A landscape with many valleys, sampled at points; each row gives a point and its height.
A ball rolls from a point to the lowest of its 4 nearest points, and stops where none of them is lower. Distance is the straight distance between rows; heights are no part of it.
Z_167 (h 1.82): [129 137 148 111  92 147 104  86 149]
Z_150 (h 3.10): [137 182 153 145 131 159  94  84 131]
Z_878 (h 0.19): [126 132 132 108  92 118 108  46 137]
Z_72 (h 0.44): [130  56 112 110 126  69 151 127  90]
Z_749 (h 1.42): [124  83  95  97 121 127 134 135 167]
Z_790 (h 1.57): [129 133 132 150 143 116 150 159  82]
Z_73 (h 2.21): [123 185 142 140 113 133 100  65 133]
Z_16 (h 0.61): [123  92 151 129 101  86 148 123  56]
Z_347 (h 1.81): [145 176 116 107 100 127 107  65 125]
Z_321 (h 1.35): [154 105  94 126 137  80 138 178 108]
Z_931 (h 0.70): [103 100 113 111 105 101 160 142 119]
Z_954 (h 2.33): [185 168 113 131 131 145  86 102 133]
Z_886 (h 1.46): [152  98 104 105 115 146 112 136 176]
Z_291 (h 1.34): [115 108 122 106 100 136 144 129 156]
Z_956 (h 0.53): [148  71 153 131 113  81 136 140  70]
Z_408 (h 2.86): [139 155 109 150 166 139 142 186 120]
Z_443 (h 4.94): [104  82 110 104 108 132 113  32 135]
Z_517 (h 7.12): [134 156 140 139 144 180 125 164 154]
Z_502 (h 2.02): [ 88  85 142  98  90 130 157  95 148]
Z_852 (h 1.09): [165  96  80 121 147  60 120 179 124]
Z_787 (h 7.20): [117 166 178 142 161 186 109 114 146]
Z_758 (h 0.84): [112 123 119 132 120 109 159 153  91]
Z_145 (h 0.59): [142  95 164 149 110 100 141 141  64]
Z_542 (h 0.52): [121  51  75 110 144  74 150 129 110]
Z_33 (h 0.60): [123  82  84 110 140  85 151 152 138]
Z_103 (h 2.36): [149 133  91 131 165 103 121 201 146]
Z_884 (h 2.19): [ 98 143 167 129  91 146 128  99 153]
Z_449 (h 2.32): [103  50  96 100 124 142 119  77 154]
Z_124 (h 0.29): [ 89 167 167 144 172 169 142 147 135]
Z_818 (h 0.75): [142 117 127 151 122  93 146 146  77]
Z_3 (h 1.32): [ 70 132 144 127  92 113 164 135 120]
Z_721 (h 1.99): [154 119 100  90 116 117  98  49 139]
Z_549 (h 2.60): [173 148 133 132 133 166  90 131 153]
Z_273 (h 1.98): [107  82 127  92  94 135 117  84 155]
Z_665 (h 2.63): [159 176 138 137 121 159  93  97 132]
Z_597 (h 2.03): [155 210 102 125 124 134  99  83 123]
Z_189 (h 1.93): [167 136 134 121 108 159 100 124 153]
Z_741 (h 5.07): [114 170 139 141 198 151 160 157 111]
Z_17 (h 1.05): [ 88 124 134 127 101 131 157 143 137]
Z_602 (h 1.55): [142 111 132  93  99 132 111  74 145]
Z_188 (h 2.69): [105 156 171 150 107 171 109 105 148]
Z_523 (h 2.66): [ 66 118 176 124  76 108 130  53 157]
Z_644 (h 3.37): [104 181 187 160 135 159 104  82 147]
Z_152 (h 2.87): [159 148  94 148 170 119 121 210 135]
Z_544 (h 2.96): [141 153 135 151 195 140 148 165  72]
Z_18 (h 3.40): [160 177 144 148 137 170  90  99 134]
Z_89 (h 1.64): [137 122  96 136 143 107 134 186 129]
Z_999 (h 1.80): [151 118  93 118 131 132 124 180 165]
Z_142 (h 4.33): [123 191 184 160 177 165  99  65 146]
Z_100 (h 0.46): [154 114 150 161 146 114 132 164  61]
Z_964 (h 2.43): [ 79 122 178 119  86 124 134  92 160]
Z_784 (h 0.67): [141  62  73 108 152  61 129 157 119]
Z_240 (h 1.53): [133 123 136 117 100 156 120 133 160]
Z_822 (h 0.21): [151 155 101 148 179 138 134 208 119]
Z_46 (h 2.39): [ 93 157 139 149 121 138 146 159 112]
Z_453 (h 0.64): [116 104 106 114 112  95 155 155 124]
Z_941 (h 5.00): [113 159 136 150 157 147 153 166 107]
Z_220 (h 4.54): [108 149 160 145 127 177 129 134 149]
Z_658 (h 1.73): [163 141 124 160 190 121 128 184  86]
Z_819 (h 0.63): [102  86  91 101 121  99 165 133 127]
Z_7 (h 3.00): [131 134 122 137 135 151 137 163 154]

Where does a ball stop that starts at each point below?
Z_453: Z_72
Z_544: Z_100
Z_644: Z_878
Z_964: Z_878
Z_142: Z_878
Z_597: Z_878
Z_3: Z_72
Z_941: Z_100
Z_749: Z_72
Z_16: Z_72

Call two points neighbours if one is among the 4 nearest of the other. Go from one point of each pair to the other, from neighbour to neighbour, staying as low as possible. Name the highest point that can't be avoided.
Z_124 / Z_878: Z_220
Z_822 / Z_878: Z_167
Z_72 / Z_100: Z_145
Z_822 / Z_100: Z_658
